Points on a hilly landscape, in no order, each with its height.
From any point a climber takes the steepest step (rise divided by distance) to one of its 2 nearest points. It stops when none of these is higher. Distance is the straight distance between rows; heights are no part of it.
K_157 (h 256): [-15  22  17 -17 -13  40   8   4 -13 -14 -31  -1 -21 -14  20   2  -5  26
  14  -6  29  -8  27   1 -45 -23  -7  -5 -19 -15  23 -16  50  18  10  12
  -8  23  33  23  48  16  17 -11  40 -25  20   2  -1 -19]
K_766 (h 475): [ 42 -15 -10  14 -13 -21   9   0 -29  65   9   0  36   8 -10 -13  26  18
  18  22 -20  12  11  -3  20  39 -17 -31  14  45  26   6 -33 -15 -35   6
 -14  -6 -34  32  12 -20 -14   1 -22  13 -19  -4 -19 -25]
K_18 (h 362): [-13  10 -52  23 -28 -24 -23 -15 -20 -18  -2 -20  12   7   2  -2  13  28
   6 -13   6   5 -49 -15   4  18 -16  15   6  -9 -11  42   0 -15 -11 -38
   6  -6 -20 -28   2  10  32  29  17  48   8   5  -2 -30]
K_229 (h 666): [ 48  -3  -6  -1   4 -20   9  11   9  10 -14  40  -6   1  14 -39  22 -12
 -12  47 -15 -14 -10 -10 -46  22  25 -12  -8  52  -2  -1  -5  16 -33  11
 -37  22 -31   2  -7   8  -5 -29 -35 -30 -16 -25   3 -15]
K_814 (h 174): [-14  18  -6  24 -34  43  13 -20  -2   3  54  -8  24 -43 -45  33 -14  13
  -7  25   7  -5  14  22 -22  19 -24  24  22   3  21  26  -2  -4  18   6
  29   8   9  10   9   5  50   7  19 -21  -1  12   2  10]
K_205 (h 282): [ 23   8  30  22  -5  17  -4  50 -12   0 -45  -6   6  -7 -34   2  -8 -21
  -3  70  -3  -3  20 -14  -7  11 -16 -46 -24 -16  -7  17  -7 -25   1 -26
  60  29 -29  13  29   0 -28 -17  33 -23 -16  12  22  42]
K_202 (h 294): [ -4 -25  25  -3  23   7   1  -4  51 -19  33  18 -23 -22   0  18 -19  -7
 -24 -24 -28 -16  26  41  24 -17   8  14   6   0 -58  -3 -14  10   5  26
  -2  -6  19 -20 -29  16  -3  -3 -26   1  -4   2  21  31]
K_862 (h 297): [  4  51 -14  -7  10 -20  14 -23  -9  30  13 -19  20  17   9   2  52 -17
  56 -29  22  20  14 -15  -1   0  33   5   1 -21  -4 -33   3  -9  -8 -31
 -40  -6  16   6 -37   9   5  -3 -22 -13 -12 -11 -26  31]
K_342 (h 480): [-12   3 -10 -38   1 -18  17  12 -39  28 -11 -14 -22 -25 -42  29   8  22
 -21   5 -13 -18  34  19  47  15 -18   7 -10 -33   8 -34 -14   6   9  -7
  -3 -42  24 -34 -12   7   4  -3  18 -23  -7 -17   5  -9]
K_717 (h 585): [-13 -21 -12 -22   2 -45 -28 -35  -4  -1  -2   6 -38  15  12  14   1  42
  22 -34   8  30 -24   0 -16  11 -26  42  -2 -34  50  -3 -17  -8  31  -5
  20  37  15  15  22  10  37  -2   3  14  24 -16   6 -39]
K_458 (h 305): [ -6  40 -54   9 -52   2  19 -12 -10 -43 -19 -52  30  -2 -13 -20   6  39
  -9  19  11   6 -13 -34  10  24 -41  11  28  -7   9  42 -10   4  -4 -12
   2 -11   4 -13 -37  -6  36  28  24  35  27 -16   1  26]
K_954 (h 213): [-22  12 -33  23 -38  48  19 -13 -11 -50  23  18  33 -35 -47 -32  13  17
  14  27  32 -19   6 -16   2   2 -53  46  28  -4   5  30   5  28  40   5
   1  27   7 -24 -11   9  24  14  22 -23 -25  -6   9  38]
K_859 (h 678): [  6  -7  16 -30   8   4  15   8  -6  29  -8   1 -14 -25  15 -17  39  31
 -12 -17 -22  31  10   2  23 -12 -61  21  14   3   9 -10  -6  30  -3  37
 -29  -1  46   7  -5 -27 -27  38  10  15  21  -2  20 -22]
K_952 (h 308): [  3  14  24   7 -29   2   9  31  43 -28 -30   4 -12  24   8  12  -2 -24
  59   6  31  27  21 -22   8 -16   9  22 -26 -42  20  17 -12 -16  15   1
  -8  18  -9 -20  -5 -32 -23 -21  -5  -3   9  18  37  60]
K_569 (h 593): [ 14  -5  10 -15  38 -23  -9   0  28 -24  -3   9 -27  -5  12 -22  45  13
  39 -20 -31  20  12   0   5 -13  -6   3 -24   2 -30 -46 -11  14  -2 -18
 -19  49  29 -36 -14  14 -12  11  -7  12  16  -8   1  13]
K_781 (h 382): [ 35  16  19  22 -19  -3  -3 -31  47  13  55   8  13  -4 -25  10  25  -3
   3   3 -24  18   5  -7   3   6  -9  -5  36  14   8  11 -11 -14  26   6
 -25  21  -6  11  10 -19  -9 -20 -20  -4 -29   0  -8  22]
K_757 (h 179): [ -4  10  46  29  40  41  -7   5   0 -40 -59  15  14  13  17   8  25   4
  24   2   1   6  27   3  -4 -14  -3  29 -31 -18 -26   0  -7  -6  -1  21
  46  -3  -7 -45  30  11   8  17  11  18  32  55  42  -4]
K_344 (h 344): [  3 -10 -33  10 -71  20 -15  -8 -34 -20 -16  14  10  20 -28 -20  26   9
  18  11  36  21 -22   2  13  39 -19 -30  -3  -8  68  43  37   7   9  27
  -2  13 -27  35  29  16 -25 -13  38   3 -13   0  -6 -34]
K_618 (h 564): [-19  28  23   1  17  47   5 -27  35 -14  16  23 -22   0 -13  37 -40 -20
 -11 -30  24  15 -17  23 -47 -23  14  -1 -28  15  18   8  36 -10  23 -28
  39  11   8   8   4  20  48 -26  43 -37   1 -16 -15 -29]
K_457 (h 712): [-12 -18   4   2 -23 -28 -32  33 -51  33 -20  17  10   7 -14 -13  -9  -3
  13  -2  -2  19  -4  11  -3  13   0  41 -24 -22  35  -8 -35  10   3   1
 -33  23  -9  -6  16  24  -6 -48 -20  -9  -2   9   5 -19]
K_212 (h 432): [ 35  -3 -13 -16 -19 -23 -47 -45  30 -65  -7  40 -26   6   0  -7   5   1
 -17 -31  -7   5 -14  13  -5  26  26 -27  -3  13  13   6 -15  -7 -11  -8
   1  21  -7   0  12   5   3 -28  12  24  34   9  11 -51]
K_844 (h 469): [  9 -17  29  -1  47 -15  42   9 -48  82  -5   1   1  -9  33  55  -7 -16
 -24  -9 -21   4   4  15 -27 -26  33  -8 -23  18  15  -5  -3 -19 -12  11
   7 -59   1  -6   8  -8 -23  13 -29 -36  -8  26  -9 -44]
K_770 (h 372): [ 27 -10  23 -21  26  -4 -42 -37  32 -57 -16  24 -32 -13  27  37 -31   1
 -44 -29 -14  -9  -9  27 -19 -21  44 -20  -1   4 -35 -11  -8   7 -26  11
  27 -17  -1  -9  -2  -2  -4 -10  22   4  38  28  14 -32]
K_278 (h 374): [-38 -23  -3 -22  -9 -50 -11 -28   0   9  15 -29 -25  -2  41   8  37  37
  -1 -14  23  -8  37  21  26   3  -7   3  -1 -57 -19 -37  14   3  38  -6
  16  19  -3 -10   0 -16 -31   6 -19 -25 -18   4  52   0]
K_474 (h 527): [ 27  34  21 -29  70 -12   2   6  23  11  -6 -15 -32  15  19  29  26  21
   3 -36 -35   6 -14  -6   6 -26 -22 -15 -22  12 -28 -44  -3 -14   2 -34
   2 -11  35 -13 -28  13  -2  54   8  34  -2 -17 -23   2]
K_671 (h 260): [ 15 -21  22  14  43   1  -3  11   1   5  31 -11 -11 -47 -13  15 -35  -2
 -52  13 -17 -11  -2  14  28 -24 -28  50   4   6 -55  -2   5  14   6   5
  -4  17   3 -30 -11  31   2   1   1  18 -25  -5 -19 -20]
K_840 (h 404): [ 39  24  20  18   9 -22  -6   7  -3   4  -5 -12  12 -26  18 -44  11  -6
 -18  52   0 -22   6 -52  -1  -1 -40  30  27  13 -27   1   3  -2  21 -14
  11  28  16 -42  -3   9  24 -29 -28  36 -18 -17 -28  29]
K_607 (h 603): [-25  -1  -1  19  23   0 -43 -53 -10 -42  37  43 -31   5  12  22 -23  -3
  16 -13  -4   9 -26  23 -39  18   1  50  -2   7 -20  48   7   5  11 -18
   1  10  -6   3  20  33  26 -10  11  17  12  62  11 -25]
K_984 (h 5): [  3 -22  33   6  42  28  -7  11  29  11   3 -28  10   2  30 -12 -39 -52
 -32 -13 -13 -52  36 -27  33 -55  46 -14  19  -9 -62 -28   8 -16  -7  24
   7 -20   2  21  -9 -20  -9   6 -54  35   3  -6  -3  14]
K_791 (h 328): [-20 -46   3  -5  29  -6 -20  -5  38 -42  19  68 -41 -10  11   8  -4   2
 -26 -32 -19 -19   2  65  16 -13  30   0 -20   8 -63 -20   9  44  -2  27
  24  -2   3 -24 -38   3 -11   6  15 -28   9  28  21 -19]
K_758 (h 269): [ 22  -4  19  24 -26   5  -6  49   9   9   9 -21  27 -23 -50   2  13  -6
   0  31  11   4  19 -11  43  22 -16 -33  25 -22 -19  24 -19 -25  22 -30
  35   3 -23 -24  11 -26 -38 -17  -6  15 -28   2  13  40]
K_337 (h 402): [-35   7 -22   4 -13   4  35 -19 -18   5 -16 -49 -20  26  10  44   7  21
  18 -19  18  -3   2  -4 -18   5 -39 -28  -9 -29  40   5  22 -33  11 -25
  37 -11  13  21  29 -12  14  21  38  15  14  -1   6   6]
K_364 (h 657): [-21  11   5 -14  29  37  22 -21  11   2 -30   3  10  -2  14  22   4   1
   1 -20  20  -4 -15  13 -23 -34  24   9 -22  24   0 -14   2 -18 -32  32
  25 -57  32 -39 -12   2  35  27   9 -16  27   5  -2  -3]
K_963 (h 703): [-22  -8   6  32   1 -32 -33   1  -4 -16  31  28 -34   2   6  22   4  -2
  -8 -33  -4  30 -10   8 -35   6  13  26 -15 -21 -30  33 -19  16   4 -16
 -23  32 -29  -4 -12   7 -21  12   5 -12  11  31   4  10]
K_428 (h 253): [  1  33 -11 -13 -13   3  47 -12  -5  12  -8   9  -6   0  -4  19  46   3
  59  -3  -5  20  17   8 -29  31  16 -39  -8  28  27 -19   1   9 -13 -19
 -23 -41  11  13 -23  -3 -19   3   4 -39  -8 -11 -20 -11]
K_115 (h 676): [-19 -19 -37 -20   5 -35 -20 -10 -28  18 -37  -5   7  52  21 -24   8  45
   9 -37   6   4  -1   3  25   0 -23  48  -9 -18  41 -13 -24   0  -6   9
   8  16  17   3  12  -4  21  37  -4  24  39   0  17 -26]
K_988 (h 412): [  6  -9  31   6  38   2  18  51  -9  46  -1   0  -8 -44  -7  27   5   2
  -7  39   6 -10  12  24 -25 -10  25 -38  -2   2 -24  15  -2  -3  -8   1
  13 -46 -26   9   4 -22 -41   2   9 -46 -23   4  -5 -11]
K_69 (h 695): [ -8 -16 -41 -20  39 -21   8 -16  13  -3 -15  14 -19  39  36 -51  10  -5
  29 -33  20 -16 -10   9   4 -20  14  -8 -13  41   3 -52  22  42 -34   9
 -27   5  23  16 -10   7  -1  26 -15 -20 -11 -29  -9  -4]
K_46 (h 451): [ 17  12  24  -7  14 -28 -23 -16  29  38  38  -3   9 -18  22  -2  49 -12
 -12  -4 -16  33 -10 -11 -33 -26  25 -18  28  23 -40   4  -5   8  -5   5
 -49  16  -5   8 -38 -32 -26  -4 -14 -28  -8 -31 -21  -4]
K_73 (h 470): [ -9  23  12   6  39  24  14  29  -9  30 -25 -61 -17  -1  12  15  21  13
   2 -30  -9  25 -17 -14   7 -20 -27 -12 -15 -12   4 -15   1 -50  19 -47
  40  13  24  10  -9  -6   0  54  42  32   4  -2 -29  -6]
K_574 (h 252): [-16  15 -31   6 -21  41  39   9  -5 -49  -4 -13  24 -49 -16 -41 -17   2
  -9  45  20 -45  -1 -34   6  18 -69  12  29   1  -9  22  18  17  -3   4
  19  -2  25 -13 -17  24  47   8  22  20   1 -23  -5  27]
K_784 (h 322): [-13 -28 -24 -22  -7 -52 -35 -41  47   1  11 -18 -25  15  37  22  -1  19
  -6  -7  14   0 -10  26   0  -5  23  21   4 -13  16   5  -4  -8  13  16
  21   0  -6  -8 -17 -45 -12 -17 -26 -16   0  -7  37  12]
K_896 (h 598): [ -8   6 -29  -3 -55 -50 -25  20 -26  -2 -11  -8   9  12   8 -23   0  14
  -8  28  10   0  -5 -40  -2  23   3  10  18 -24  60   4  -8  11   8  20
 -21  16 -20   3   8 -11  -4 -33 -25  19  20   5  22   6]
K_592 (h 99): [-36 -35 -30   3  27 -35  -5  30   3  -9  14 -18  28 -16  17 -43 -44 -12
 -56  19 -18 -37   3  21  -4  -3  35  -9  42   1 -58 -32   4  17 -29  13
  -4  -2 -16  30 -27  22  28  29 -38  -2  12 -37 -27  33]
K_660 (h 792): [ 28  13  10   2 -19   9  61   9  34   8  -2 -18   8  -7  22 -21  21 -28
  44  39  32 -34 -13 -43  16   0  11  -5   8  19   8   8   0 -18   0 -25
   3 -41   2 -45 -29 -16 -30   8 -15   8 -29 -33 -12  45]
K_580 (h 513): [-35  42  30  22  12  53  38  -8 -20 -28  11 -21  10  16   3  20 -13 -27
  36 -24  26 -18  19 -10   7 -15  27   7  -3 -29 -21  -2  19 -25  11 -35
  -4 -15  23  -9  -8  24  29   6  19   2  -2  18 -34  21]
K_15 (h 338): [-27 -23 -25   9  23  18   3  15 -24  18  28  22   3  11   3  -7 -10  29
  33 -30 -17   3  35  41  28  -2 -16  13 -17   5 -17  -5   2  14   1  27
 -27  20   2  48  23  24 -17  33   7 -24   1  19  37   0]
K_25 (h 430): [  6  -4  29   6  42  19  45  30 -41  30 -25   1  18 -27 -33  11 -11 -26
 -25  21 -39 -12  10  16 -13   6  16 -32 -22  10 -64 -27 -14  11 -33   2
  12 -34 -32  -9 -20   8   5  10 -10 -45  13  12  15   1]
K_714 (h 271): [-12 -48  -3 -21 -11 -25   0  -2  36  -4  -3 -15  -9  -8   5  10 -17   5
 -32  18 -13  -5  -5   8 -46  -2   5  22 -12 -13 -16  15 -44   2  16  22
  33  -8   6 -40 -19 -35   7 -39 -36 -20  41  -1  30  35]
K_119 (h 406): [ 10  22 -25 -40  27  -1   8  -4 -12 -11  30   4 -17  -2  -2 -10  33  39
  32 -50 -53   0  19  27  45  -6 -13 -31   0  -2 -14 -63  30  25  20 -25
 -31  27  19  67 -19  30 -19  45  10  -9   7 -32 -25  -1]
K_233 (h 303): [-18 -21 -13 -15  -9  49  10  26 -14  -6  31  16 -17 -18 -14 -16 -19  22
  20  13   1   3  14  25   9  -6 -34  -8   2  19  21  24  32  33  12  19
  -4  -8  -5  35  18  10 -44   9  38 -25 -38  -4  25   6]
K_486 (h 582): [  6  26 -27   4 -21   1  20 -37  37 -40  27 -23 -30  22  29 -28  -6 -29
  -4  26  12 -43 -25 -27  16  34  19 -20  34  22   9  17  40 -17  12  -9
   4 -19  -2  -8  -5  19   3 -24 -21  39 -30 -22   1   6]
K_889 (h 500): [ 12  -7 -24  23 -16 -21 -41  17 -19  19 -22  -7  32  24   8 -25 -15 -17
  -1  35  33  -3 -20 -42  -4  12 -10   1   6 -16  35  31  12 -42  16 -10
  27  25 -33  21  59  -4  -2 -28 -10  32 -12  21  15   7]
K_793 (h 323): [ 32  15   0  39 -59   9 -20  33   3   5  34   5  44  -3 -70   2 -10  -4
 -23  31 -32  37 -11 -21  27  18 -13  -9  40   8  17  28 -29 -41  26  -5
  -9   6 -16   4  10 -19 -19 -13  -3  39 -35  -2 -19  24]
K_378 (h 530): [ 13 -39 -11   0  23  -6  13  -1 -12  44  19  18 -18   7  11   7 -18  -4
 -13 -30 -32  17 -16  44 -18  -3  18  -7 -15  40  13  13 -14  19 -33  23
   3 -39 -25   7  13 -27 -32  11  -9 -22  -8  -1  13 -62]
K_667 (h 349): [-19  31   5  11  25 -23  -8 -39 -22   3  -8 -15  20  36  -5  12  35   4
  40 -17  -1  -3  19  -8   9   7 -17  38 -15 -12 -17 -26 -27 -31  -8 -41
 -21  14  21 -21  -7  35  65  15 -28   8   8  24 -31   8]
K_24 (h 599): [ 26   8  46 -32  21   9   0  18   6  17   0  29 -14 -53  -2  -6   8  14
 -29   6  -8   4  31   1  -7 -46 -16  11  23   9  12 -34  11  33  23  43
 -30  38  15  -5   4 -22   0   6  34 -17   1 -13  17 -27]
K_555 (h 653): [-28 -10   0  11  11  26 -14  13  24  12  48  27  13 -13 -23  11 -22 -27
  -1 -36  20  24 -17  24 -54 -40  22   3  -7   1 -25   8  11  -6   2 -25
  23  25 -36  18  -3 -12  15  16  41 -48 -38  -2  -7 -20]
K_811 (h 266): [ -7 -12  -9 -11 -47  39   2  45  -1  -5  44   3   5 -22 -43  -3 -38   0
 -38   3 -22  -5  -2   9  32  10  -2 -33  47   5   8  25  17  25   2  17
  -1 -25  11  38  -2 -19 -31   5  27   5 -18 -36  -6  12]
K_137 (h 199): [  8 -42 -20  18  -1  10  40  50 -23  31 -23 -12  28  -3  -7 -44  -7 -12
  -8  42  -1  -5  -3 -13  20   0 -64  52 -22  25  17  19 -16  -1 -23 -21
   0  -1  20 -30 -32   5  -6  -7  -4   6 -27 -38 -10  19]
K_429 (h 518): [  7  17  37 -21  24 -14 -19   8  72  14  19  15 -15 -15  13 -26  45  10
  25 -25 -17  14  23  -8 -11 -23   8 -20   9   7 -44 -39 -17  17  10   0
 -27  46  13   5 -35 -49 -47  12 -14 -30   3 -19   4  23]
K_219 (h 466): [ 16  32  11 -21  -3   6 -52  -6  16 -14  20  20   8 -25 -18 -18 -22 -22
 -23   7  25  10 -22 -28 -68 -17   9 -11   2  -2  29  13   6   5  12  15
 -24  48 -20  16  19  10  36 -44   5 -15  -6 -18 -20 -30]
K_315 (h 336): [  0 -12  34  44 -10  50   5  28 -18  21 -25  -4  37  -5 -18   5 -30 -17
   9  40  12  16  -2  18 -31   4 -22 -28 -27  11  11  30 -15 -21 -27   5
  45   5 -33  40  11 -14   9  -5  24 -27   0  -4  -1  16]
K_999 (h 672): [  6  13 -35  10  -4  10  34 -17  59 -33  -5  -1 -27  12  30  -6  15 -40
  40   3  20 -13 -18 -16  64  26  40  -3  -4  12   4  -6  23  11  -1 -12
  -1 -24  21 -26 -25  10 -35  -6 -28  22 -40 -16  10  38]
K_749 (h 669): [ 48   8  21  14 -10  26  61  -4   4  23  -3 -18   4 -18  16  12  20  -3
  35  53   4  -4 -13 -30  -7  31 -22 -23  -3  47  -1  41   8 -22  -3  -4
  26 -22   5 -15  -6  -7 -28  15  -5  30 -17  12   5  12]
K_979 (h 782): [  3 -13   1 -45  -5 -32  -8  -4 -17  12 -36 -20  17  29  -6 -30  19  22
  -7 -42  -1   8   2 -17  56 -29 -20  43  10  17  21 -40  -2   6   2  40
 -35  -7  54   4  -9 -17   3  31 -21  40  45 -12   0  -5]
K_937 (h 214): [ -3  -8  35   5  18  22 -28 -10  10 -39 -38  45  17 -34   4 -14   7 -13
  -1  24  20  -3   7   1 -41 -20   4  27 -23 -12 -52  24 -23   8 -11  33
  30 -15 -16 -63   0   1  25 -13  -5 -31  25  41  31 -18]
K_461 (h 610): [ -1  -7  -6  16 -49 -21 -17  33 -31  -6  11  39  29   3 -70 -11   8   5
  20  -6  -3  32  12  20   3  34  25  -8   0 -13  11  -2 -45  13  -4   0
 -45  12 -34  -1   2   0 -20 -40  14 -34   6  13  -1   7]
K_75 (h 431): [-15  -9   4 -40  15 -16  13  -3  -7  32 -41 -34   0   1  20  16  33  34
  -7   2 -19 -24  35  14  40  23 -22 -13  -5 -22  -9 -45 -11 -21  18   8
  53 -34   8 -12  13  -7 -27  24   8  -2   6  -2  27  -9]
K_82 (h 367): [ -6  15   3 -14 -24  -8   8 -24  29 -28 -19 -12 -23  41   4  37   7   8
  48 -18  12   4  29 -18  21   8  36  -9   9 -29  37 -33 -16 -16  27  -2
   4  25  19   8   1  -7 -16 -32 -20   8  16 -14  22  66]
K_938 (h 436): [-32  21  11  -2 -12  21   6  -8  13 -28  13 -33 -13  34   5  37 -31 -20
  30  -6  16 -27  35 -13 -12  -4  47 -32  -4 -55  13  -8  32 -13  17 -28
   8  13  10  19  12  -2  14 -45   7 -34   1  14   4  48]
K_130 (h 536): [-24   7  37 -37  -8   7  18  25 -28   6  15  -3  -3 -54 -12   9   1  18
 -29  21  11 -30  27  16  -6 -13 -17  25   7 -57   4 -17  10  35  26  19
 -16  11   5 -18 -14   5 -16   3  30 -35   0 -19   1 -24]
K_783 (h 335): [  6  37  14 -31 -27  -8  -5   6  13  -2 -27 -18   8   7   7  36  17  27
   1   5  16  29  -7 -17 -29  -7 -10 -44  -1 -47  22  31   7 -23  14 -13
  17  -6 -12  -7  26 -50 -17   7  48  -9  17   8   7  15]
K_691 (h 559): [ 45  11   6   9   2  -4  17  11 -46  44   7 -23   3  -8  28   0  -2  28
 -39  48 -40  -6  -2 -16  14  33 -29 -35  22  31  -1  23 -10 -11 -26   1
  17 -25 -13   9  14 -12  -6  11 -17  37  12  -3  -2 -12]
K_626 (h 403): [-14  -4 -26  28   1 -50 -17 -35  -3   2  -7   2  15  30   3  17  13   0
  26 -22   3  14 -31  -5  12   1  15  69  -4  21   6 -13 -42  10 -14  -6
 -34 -22  17 -34 -21  28  38  11 -59  13  21  37 -36  -5]
K_362 (h 553): [ 36  32  24  -7 -22  -3 -12   1  -3   9   2  26 -16   9  23 -22   4 -36
   3  37  20   1  -5 -39 -45   9  29 -21   3  -3  21  -3  23   9  19 -16
 -51  39 -17  13  26  -5   8 -51 -29 -31 -14 -15  -6   0]
K_957 (h 514): [  5  -2  12  33  32  10 -13 -24 -10   0   1  31  14  25   0   2 -14 -56
   2 -56   3   1 -22  16  14 -35  48  16 -20  11 -28   7  -3  -3 -21  -2
 -26 -43 -11 -13   4   0 -15  -7  -5  10 -21  26 -40 -24]
K_782 (h 230): [ 32 -36  13  -1  24  17  13  36 -16  10   3  -2  12 -18 -48 -35 -21 -17
 -35  40 -13 -24  10  19  48 -13 -68  48   0  12   4  -2  14  -8  -3  -7
 -12  17  31 -32   5  26 -14 -27  -7  16 -44 -30 -37   1]
K_567 (h 405): [  3  -2 -13  11 -48  23  11  25 -25  35   3   9  51  19 -30  -2  15  -1
  14  22  10  29 -16 -16   7  27 -17 -31   0  15  61  23  -7 -11 -28   0
   0 -11 -24  66  12 -25  -3  12  23 -13 -14  -3  -8 -10]
K_794 (h 459): [-24 -34   0  10  10 -24 -42 -23   5 -22  -5  10  12  17 -18  15 -19 -37
   9 -53  12  15 -26  12  55 -32  15  64 -17 -15 -20  -9 -16  15 -30   3
 -48 -35   4 -60  -8  -6  19  -6 -26  15  -5  43 -34 -10]
K_672 (h 499): [  5  16   3 -20  22  21 -20 -10  35 -25  28  38 -52 -40 -28   1 -24  -5
 -26 -16   7   3 -21  16 -25  -8 -13   9  -3  15  26  12  37   8  32  -3
 -10  43  20   2 -10  36   3 -28  34   1 -16 -29 -17 -40]
K_786 (h 506): [  0   2 -13 -11 -19 -30 -39 -40   0 -38 -30  18 -24  44 -12  17  -4  12
  10 -15  -5  -2  -5   0  -9  45 -10  18 -18 -11  72  -8 -13 -11  13 -16
  -1  31  -5 -16  27  55  22 -21  15  24  48   8   3 -38]
K_754 (h 371): [  2 -15 -32  -5  40  -4  30 -24 -26   8  44   4  -1  15 -11 -31  14  26
  40 -21 -44   0  29  12  52  10 -34  23   3  25 -19 -47   8  28   6  11
 -46  45  18  56  -5  36 -18  42 -15   8 -24   9   3   6]
K_740 (h 419): [ 12   9 -19  54   2 -14  -4 -11 -54  19 -15 -11   2  38  36  -4  15  -1
  16   4  16  10 -45 -36  -4  21 -11   6 -13  -2  33  35   7 -32 -12 -37
  -3   2 -17   8  24  25  12  20   0  43   7  28 -19 -26]
K_480 (h 839): [-24 -21 -21   1   0 -53 -42  46 -40   5   0  -4 -13  12   8  -6  -8  -6
 -30 -34  -9  17 -43  12 -12  -3   9   0 -35 -20 -14 -11 -14  19 -11 -27
 -38  37 -34  13   2   8 -13  -8   8   6   1   8 -17 -24]
K_155 (h 275): [  4   7   1  -2 -63  14  11  29   1  21  29 -30  20   6 -33  10 -20   5
 -15   5 -20  24 -10 -36  48 -10  14 -15  37  -6  29  42 -11 -17  17  18
 -16 -32  15  33 -14 -39 -38 -11 -12  48  -4  -7 -16  35]
K_837 (h 759): [-46 -16 -20 -12   8  24  26   2  12  23  -7   7  12   0  -9  -7 -10 -27
   1 -57  37  -6 -18  18 -38 -42  53  -3 -33   6 -16 -19  17  -8 -24 -10
  19 -48 -12  -4 -23 -12  21  12  20 -47 -26 -19 -30 -10]
K_392 (h 255): [-10   1  33  -2 -11  -2   1  -7  22 -27 -30  25  -8 -10  16   3  -7 -19
  19  12  19 -12  13 -11 -20   1  16  18 -14  -9   2  12 -23  16  21   9
 -13 -27   8 -63  -8  -4   2 -42 -16  -6   5  15  10  19]
K_365 (h 449): [  3  20  -8 -35  16  18   3 -35  18 -32  21   0 -18 -11 -31  10  21  11
   7 -54  -8  13  -3  14  28  -3  -5   6  -1   0  26 -25  33   7  -4  -5
 -32  -2  34  12 -16  23   7  17  32  11  -7 -22 -35 -38]
K_373 (h 164): [ -1 -65 -31  27 -12  12   7  30   7  28 -17 -12  53  -7 -39 -53 -21  -1
 -17  25  -5  -3  -2  -3  25 -16 -45  65   5  24 -16  31 -28  14 -12  33
   5 -21 -10 -13  -8 -23  15  17 -37  26   1  -4  22   4]
K_552 (h 512): [-25   3 -16  16  -7  36   8 -31   9 -36  17   6  -1  10  34  27 -29  12
  -3  22  13 -19   0  13 -29  37   9   4   6   3  -2  47   5   7   1  13
  34 -12   0   6  20   8  39   7  -3   0  36  31  26   3]
K_967 (h 66): [-27  -8  -2   1 -18 -39 -26  11   5 -11  16 -13  -2 -11  23  -5 -42  -9
 -57  16 -29 -13   6  -7 -23  -2  18 -44  43 -15 -20  -3   4   6 -11  16
   0  19   4  43 -20   5   9 -14 -27  20  52 -33   2  38]
K_914 (h 425): [-11   6   3  11 -22 -10   6  -8  -5 -25 -27  -2  -5  24  23  44 -48  -3
  -1   3 -10 -12  -4  -6 -24  24  41 -25  13   1   6  28  10   0 -19  14
   9 -63 -15  18  14 -21  12 -25 -25 -12  51  38  18  16]
K_93 (h 605): [ 30 -18 -32 -26  33 -16   5 -14  17  27 -34  16 -19  27  36 -20   7  -4
   4 -18  11  17 -36  25 -13   2  -3  -4 -18  45  42 -14  11  11 -23  15
  22  -4   6  20  25  -2   7  34   3  15 -23 -16   5 -54]
K_4 (h 583): [-21  21  17   5  29  35   8 -42 -27 -17   1  -4 -26  16  12  39 -12  -6
  18 -39  16  -6  -6  26 -12 -24  26   6 -27  -5 -25 -16   5 -14   1   0
  -4 -31   8 -16  26  28  15  42  13  -1   1  21 -14 -21]
K_675 (h 491): [ 42  33  18  18  -2 -10  13 -28  20  -1 -21 -20  -2  19  54 -28 -21 -20
   2  49  20 -37  -9 -47  19  16   7 -20  29  38   8  -1  12 -21  -4  -4
  10  -6  10  -9  34  16  26 -24 -39  57  -2  -1  -6  36]
K_550 (h 132): [-16 -26 -39  21   9  15  25  28  -1  15   1 -29  25  10  -5 -27 -22  -1
 -24  21 -14  -6   2   4  19 -18   8  -5  17  26 -38  14 -12  11 -22  25
  19 -14 -21  22 -17 -18   4   8 -25   3   2  -9  12  32]
K_31 (h 279): [ 23  20  13  -5  -2 -20 -29 -16  54 -15  12 -11 -20 -20  10  47   1  19
 -19 -23   1  22 -31 -13 -45 -25  15 -56  13 -27 -29  48   7 -11   6 -23
  30  -3 -24 -18  -6 -56 -32   0  32  13   0  30  10  -3]
K_765 (h 299): [-21  20   5  -8 -41  33 -23 -18 -33 -22 -14   8   9   9  -8  -2  29   8
  33  13  48  12  11   3 -10  22 -25 -15 -19 -31  71  -6  51  -8  32  -4
   9  34  -3  23  43  44  12  -9  49 -29  -8   3   7 -33]
K_161 (h 33): [ 27   1  26 -11  10  -3 -16  -2  35   2  23 -32  -5  13  36  12 -45 -10
 -69   3 -33  -9   1 -20   9 -18  31 -59  41  20 -40 -12  18 -14  -7  18
  35   0   6  47  -4 -32   4   7 -15  24   0 -23   2  17]
K_469 (h 507): [  8  -3  -1  29 -32  -7   2  50 -61  21  -3   3  41 -12 -55   6   2   1
 -30  44 -33   1  35  16   3  44  14 -30   1 -15 -43 -11 -43   3 -37  -6
  -9   3 -53  -4 -11  15  -7 -14 -15 -25  25  27   8  14]
K_602 (h 807): [ -8 -37 -21 -32  21  -6   6  13 -30  11 -31   9  -1  14   3 -57  -2 -33
 -13   9   9 -46   3  18   7   9  38 -29 -21  17   3 -62  19  29 -21   5
  -8 -17 -13  13  18   5  -3 -24  -1 -18 -34 -15 -17 -38]

Write out the way that a climber takes from each point below.
K_161: K_967 K_592 K_550 K_373 K_137 K_782 K_671 K_202 K_791 K_770 K_212 K_786 K_717 K_115 K_979
K_765: K_344 K_567 K_766 K_691 K_749 K_660
K_714: K_784 K_278 K_75 K_342 K_130 K_24 K_859 K_979
K_31: K_770 K_212 K_786 K_717 K_115 K_979
K_811: K_233 K_15 K_754 K_119 K_365 K_672 K_618 K_555 K_837
K_205: K_315 K_567 K_766 K_691 K_749 K_660
